A landscape with many valleys, sampled at points; each row gives a point and its height.
A ball rolls from a point to the lowest of its 2 nearest points, and stops where none of them is lower. Distance is the straight distance between rows; heights are no part of it.
J875: [ 21   2 -27 -14 -20  10  -1  -8  -1   2 -13  12  21   1 -10  14  10  18
  16  -9]  h=37.9
J667: [ 19 -17 -15  10 -12  14  12  16  -5  -7 -15  21   5 -20 -17   5  -2  15
  19  -9]  h=20.9
J891: [ -8   9  11   4  20  -2  -7  -1  15  -4   3   3  -6  19   6   2  -9 -12
  -6  34]  h=78.9
J725: [ -6  10  11  17   7 -14   2  -6  -7  -4  14  -6 -12   8  12  15  15  -7
  13   0]  h=81.7
J715: [-16  -6  -8  -4  -7  19  -6   0 -27   1 -26 -10   5   1   4  11 -16  19
   4 -25]  h=34.1
J309: [ -7  11   6   9  16 -17  10  15   5 -25   9  18  -4  -8 -21 -15   7  -3
  -7  -3]  h=75.6
J111: [  0 -15  -2 -30  -6  -1  -3   6  21   5   9   5  -7  -2   0 -32 -17   9
 -20   2]  h=55.5
J882: [ -3   0 -18  -4 -13  30 -21   9 -27   1 -19  -9  15   6   1  21  -8  12
   4 -11]  h=38.2
J973: [  3   6 -22 -22   4  -9  10  12   2  -7   2  11   3   7 -21 -35  -6  19
   1  12]  h=30.7
J842: [ -9  16   8 -15   6 -13   1 -12  22   4   8   8   0   5   1 -20  16  -4
   2  15]  h=85.4
J169: [ 10  -1  -7  -3 -13   4  -7 -11  -3   4   5 -18   2   3  -8  13  13   9
  25 -19]  h=64.7
J505: [  2 -10   3  -2   3  10  -9  -3 -10   5   0 -12   2  -4  10   9 -19 -15
  -8   2]  h=41.6
J423: [ 15 -33  -5 -18 -13   9   0  15  19   9   3   9  -4 -11  -2 -20 -18  -4
 -19   0]  h=53.4
J828: [ -1 -13  14  -5  12  -4   0   9  21   2  15  -7  -3 -13 -13 -31  -5 -21
 -19  -2]  h=16.3
J911: [-13   2   3  12  18 -11  12  20  -6 -17   9   9 -13  -9  -9 -17   2   3
  12   4]  h=76.8
J602: [  6   1 -19 -17   0  -5  17   7   2  -6  -1  31   0  -5 -10 -36   0  24
   9   7]  h=28.8
J259: [ 15  -3  -9 -23   6  -8  -2   5  22   6  17 -11   4   8 -25 -43   2  -5
  -8   4]  h=26.7
J346: [-16   9  13   8  18  -9   3 -10  -2  -7   5  -6   5  -5   9  -1 -11 -11
 -25  -9]  h=35.3
J960: [ 19  -7  -7   6  -6  10  -4  -5  -2   4  -2 -11  13  -7 -12  14   0  -2
  13 -15]  h=63.5
J621: [ 15  -4   1   6   9   8   0   9  10  -9   5 -12   8  10 -19   9 -18 -12
  -2   8]  h=60.7
J624: [ -2  11  -4 -15  10 -11   7  10   0   4  13 -20  -1  -2 -13 -36   8   3
  23   1]  h=21.6
J941: [-18  24  14   6  12 -18   6  -9   4  -3  11 -11  -9  10   7   2  15  -4
   1  -4]  h=82.8
J87: [-23  20   8 -18  11 -16   3 -13  10   1   3  -8   7  -8   7 -27   8   3
 -15 -14]  h=69.9
J339: [ 13   4  13  13  -2  -5  -7 -16  14  -1  11 -16  -2  19 -12  13  16 -11
  13  11]  h=27.1
J947: [  4 -21   6 -14 -18   9 -10  -9  17  24  -3  -8   8 -22   7  -7  -8  -8
 -11  -9]  h=49.0
J299: [ -4  -1   7  13  10 -10   9   0  -7 -11  12 -10  -3 -11 -20  -7   9   1
  14 -24]  h=21.7
J250: [  0   7   0   5 -28  12 -13 -13 -15  15  11 -16 -12  23  12  33  26   3
  16   0]  h=15.0
J448: [-10   4   8  15  16 -12   3  -1 -10 -17   0  15   2  -2  11  10 -12  -5
 -13   1]  h=39.5
J709: [-18 -12  16  -4  -3  -8  -4 -11   4  17   0  -8  -3 -22  26  -8   2 -10
  -7 -15]  h=41.8
J464: [ 19  -9  -4  14  -9   4  11  -1  -5 -11 -17  26  12  -5   8  29   3  -1
  -9 -13]  h=26.5
J236: [ 17 -10  -1  -5   6   5   2   7  23  -3   8   1   3  13 -15  -3 -21 -10
 -20  11]  h=59.3
J809: [ 14   9  10  15  13 -12  -1 -13  20 -11   6  -2   8  21 -26   6  10 -15
   2  16]  h=30.5
J867: [ 11   7  -3   3 -11   6 -12 -16   7   0 -12  13   8  20  11  37   3  -5
  -3  26]  h=49.4
J90: [-15  17   4 -14  -2 -15   2 -22   8   6   5 -26   7  -4  10 -10   2   8
  -5 -20]  h=67.9
J612: [ -9   9   0 -21   3  -2   5   3   1  13   8 -23 -12   0   1 -20   1   6
  24  16]  h=27.3
J132: [-19  15  18  -3  20  -7  -2   4  20  -6   8  -3 -10  19  -1 -11  -5 -14
 -23  30]  h=77.7
J284: [ -7  26   3   1  21 -12   5  17   0  -4   6 -13 -19  21 -15 -19  11   3
  23  28]  h=80.2
J266: [  3  -8   0  18  -9  -5 -12 -19 -19  12  -7 -11   1   3  24  34   7 -22
 -14   0]  h=21.5
J993: [ -2  10   2   8 -10   0 -16 -18  -8  16   4 -28  -3  15  18  27   1 -16
  -4   5]  h=14.8
J421: [  7  17 -18 -22  10 -11   4   3  15   0  12  -4   5  13 -29 -43   0   3
  -8  11]  h=29.5
J140: [-24  15  12  -5  20 -17   6  14   9 -15   8  16  -8  -7 -11 -21  11  -1
 -21   3]  h=74.1
J824: [ 12 -27  -7  -3  -5  31   0  21  -3   3  -9   5  -3  -8   5   1 -26 -12
 -24  -2]  h=50.8
J597: [-24  -3   3 -10   8  -1   4   4 -12  -4  -2  -5  -7  -7  14 -24 -14  17
  -3 -14]  h=36.4
J203: [-15 -15   3  -2  10   3   3  17 -11 -12   1   8 -10  -8   0 -23 -25   4
 -10 -12]  h=41.2
J151: [ 10   4 -10 -15  -7  13  -1  -6   3  -4  -7  16  17   7   6  19 -12   9
  -5   5]  h=41.5
J474: [ -2  -5  -5  16  -2   2  12  15 -17 -15  -8  22  -7 -17  -8   6  -9  14
  16  -3]  h=23.9
J668: [ 27  -9 -16  13  -7  17  11  16  -4 -12 -15  23   2  -8  -2  25  -6   2
   4   5]  h=23.6
J807: [-17  -3  -6  17  -6  10  -4   4 -39  -5 -21   1  -6  -2   6  20  -9  21
   9 -18]  h=30.3
J53: [  3 -14 -16 -11  -4   6  10  17   5 -12  -7  27   3  -6  -3 -17 -22  19
 -17  -8]  h=45.9
J60: [ -1 -16   0  -6  -8   3   4 -11   4   6 -17   3  13 -17  -8 -16  -3  19
   5 -34]  h=26.6
J164: [  2   4   0  13 -19   3  -7 -23 -23   5  11 -14  -7  13   7  36  23   3
   4 -20]  h=20.5
J340: [-26  22   8 -23  19 -18   7   9   5  -4   5   9  -7  -4  -4 -35  16   7
 -17  -4]  h=72.3
J796: [-17  23  12   1   2  -2  -7 -14   7  15   4 -35 -12  18  17   9  -6 -12
   0  16]  h=22.9
J324: [-19 -13   4 -12  -3   6   1  -2 -13  10 -14 -15   1 -13   3 -22  -8  25
   9 -27]  h=31.2
J678: [-14  -9   6 -20 -11  -1  -5 -18  14  17  -5  -5   7 -16  13 -16  -9   0
 -11 -13]  h=46.1
J913: [-22  20  19   1  12 -22   3  -9  14   2  10   7  -9  -2  16  -4  28  -4
   1   9]  h=84.0
J619: [  2   7   4  20  15  -5   3  17  -4 -13   5   8 -12   0 -13   1  -4   0
  12  20]  h=77.9
J771: [  6 -22  -4   1  -1  10  11  18  -1  -7 -12  26   0  -5   9   0 -26   0
 -29  -6]  h=48.1
J245: [ 18   5 -15 -15  -9   4   8 -10   5  -4  -5  11  17   9 -10   8  -5  17
  10   3]  h=39.6
J208: [ 2 10 -2  0 -3 -5  1 -6 -5  7  8  0 -5  3  2 -1 18 10 35 11]  h=87.1
J349: [ 11  -9 -14 -16 -27  20 -11  -6   1  19 -15   3  14  -7   5  10   7  14
  17  -4]  h=35.4
J304: [  0  -6   6  19 -25   2 -14 -22 -24  16   3  -7  -1   7  25  32  21 -15
  -7 -13]  h=25.3
J985: [  3  11  -7   0  12 -10   5   2  -7  -3   8 -25  -2   1 -15 -17   9   6
  26 -16]  h=16.4
J470: [ -7  13   0  19  -6  -7   6  -4 -18 -13  13  10 -21  12   1  18  15  14
  24  -4]  h=80.5
J506: [  6  13   5   0  -4 -10  -5 -17  22   0  -6  19   3  19   7  15  11   6
   5  29]  h=51.8
J953: [-18 -11   8   3   2  -3  -7 -11 -12  16  -8  -8  -1 -12  28   5 -11 -17
 -15  -2]  h=36.5
J998: [ 16  -3   0   9  -2  12  -1   3  -6  -6  -2  -7  11   1  -9  25 -11 -12
  -2   1]  h=62.1
J86: [ 10  -1   6   5   2  -3  -6   2   4   5  13 -29  -4  13 -12   1   6  -8
  30   8]  h=22.7
J175: [ -2  -9 -10  21  -5   8   0   7 -30  -9 -14  17  -7  -5   2  24   0  13
  13 -14]  h=27.2
J992: [  4  -7   9  18  13  -6   4   3   1 -11   5  -3   4 -13 -10   2   3 -11
   1 -16]  h=25.9
J453: [-20   9   3 -15   4   3   2   1 -10   6   2 -18 -10   3  12 -13 -15  10
   9  -3]  h=33.2
J43: [ -5  15  15  17  24  -9   4  16   3  -9  11 -12 -20  11 -18  -7  11  -8
  16  23]  h=79.1
J120: [ 22  -3 -17  -4 -17  24  -3   2  -3   3 -20  23  18   0  17  30   0  -1
 -12  15]  h=44.4
J20: [ 22 -12 -11  21  -8  20  -1   6 -15  -2 -27  11  11  -6  10  36   9  -8
 -16 -12]  h=29.3
J534: [  8   6  -4  24  -6  -5   3   1  -9 -11   2  20 -13  11  -2  32  11   1
  15  11]  h=79.6
J859: [ 16 -26   0 -12 -12  11   1   1  18  14  -3  20   7 -17   8 -12 -11  -5
 -12  -5]  h=51.7
J181: [-21  13  18   4  10  -9  -4 -11   3   8   6 -23  -7   4  22   0 -14 -17
 -18  11]  h=29.2
J419: [-24  17  18  -4  24 -20  -4   9  17  -6  14  -4 -12   5  -6 -23   3 -13
 -31  15]  h=76.1
J714: [ 11 -18  -8  -1  -9   4   9   4   3  -3 -11  18   7 -25 -12 -13   6  17
  14 -21]  h=23.4
J633: [  9  -7 -10  -4  -8  -6  15   5  14   3   0  28   3 -16 -13 -23  17  15
  23   0]  h=26.2
J427: [ -6   1  -5  -2 -17  21 -17   3 -24  15  -1 -16  -9   9  19  26  10   3
  21   7]  h=23.3
J212: [  2  -9  21   9  14  -5   0   4  16  -1  14  -7  -2  -7  -9  -5   2 -21
  -5   5]  h=24.3
J179: [  5   4   5  24  12 -11   7  11   3 -15   5  23 -12   5  -3  21   2  -4
  12  27]  h=78.8
J72: [  9 -15   4  16  -5   1  -1 -12 -17   6 -19   0  15  -6  24  23  -6 -26
 -30   0]  h=26.3
J974: [  5  14   1  -3   7 -15   2  -7  15   4  10   1   4   8  -7 -10  16   7
  20  17]  h=86.3
J555: [ -1 -15  -7   2   8   5  10  25  -4 -18  -4  22 -12 -12 -10 -24 -24  15
  -9  -7]  h=44.0
J459: [  1  -7  -3 -22   1   0  -5   8  19   7  11  -9  -1  13  -4 -21 -23  -7
 -20  12]  h=57.4
J124: [  6  -3   7 -15   7 -10   0   1  26   4  16  -7   1  -8 -18 -39   8  -6
 -13  -3]  h=22.8
J99: [ 21 -13  -7  18  -5  16  -2   2 -13   3 -22  -1  19  -8  10  29  -4 -23
 -29  -7]  h=29.6
J535: [ -3  13   2   1  -5 -10  -1 -26  -2   1   8 -22   9   2  -1  12   8   7
   8 -17]  h=66.1
J77: [ 10   5 -18   1 -25  19 -13  -2 -14   3 -14   8  14  14  18  39   8  -5
  -4  15]  h=46.9
J182: [  0  -8  -5  -4 -22  22 -20  -4 -16  19 -10  -7   4  -9  17  18  10   1
  13  -7]  h=30.6

Call two points neighbours if one is among the 2 nearest of the other. Go from one point of each pair to the other, from neighbour to neighbour, staying as low as possible. Name the highest point that can't be avoided.
J953 / J266: J423
J250 / J993: J304
J985 / J667: J973
J266 / J667: J99
J828 / J985: J992

For each start below, name the point where the ball stops.
J715: J667
J911: J953
J169: J953
J867: J250
J913: J953
J459: J953
J771: J985
J875: J250
J973: J667

For each start below, name every point that the ball comes to, in order.
J43: J619, J911, J309, J140, J340, J87, J90, J535, J169, J960, J998, J621, J236, J459, J111, J423, J859, J947, J678, J709, J953
J506: J867, J77, J120, J151, J245, J875, J349, J182, J427, J250
J132: J419, J140, J340, J87, J90, J535, J169, J960, J998, J621, J236, J459, J111, J423, J859, J947, J678, J709, J953
J824: J771, J53, J555, J203, J597, J453, J612, J624, J985
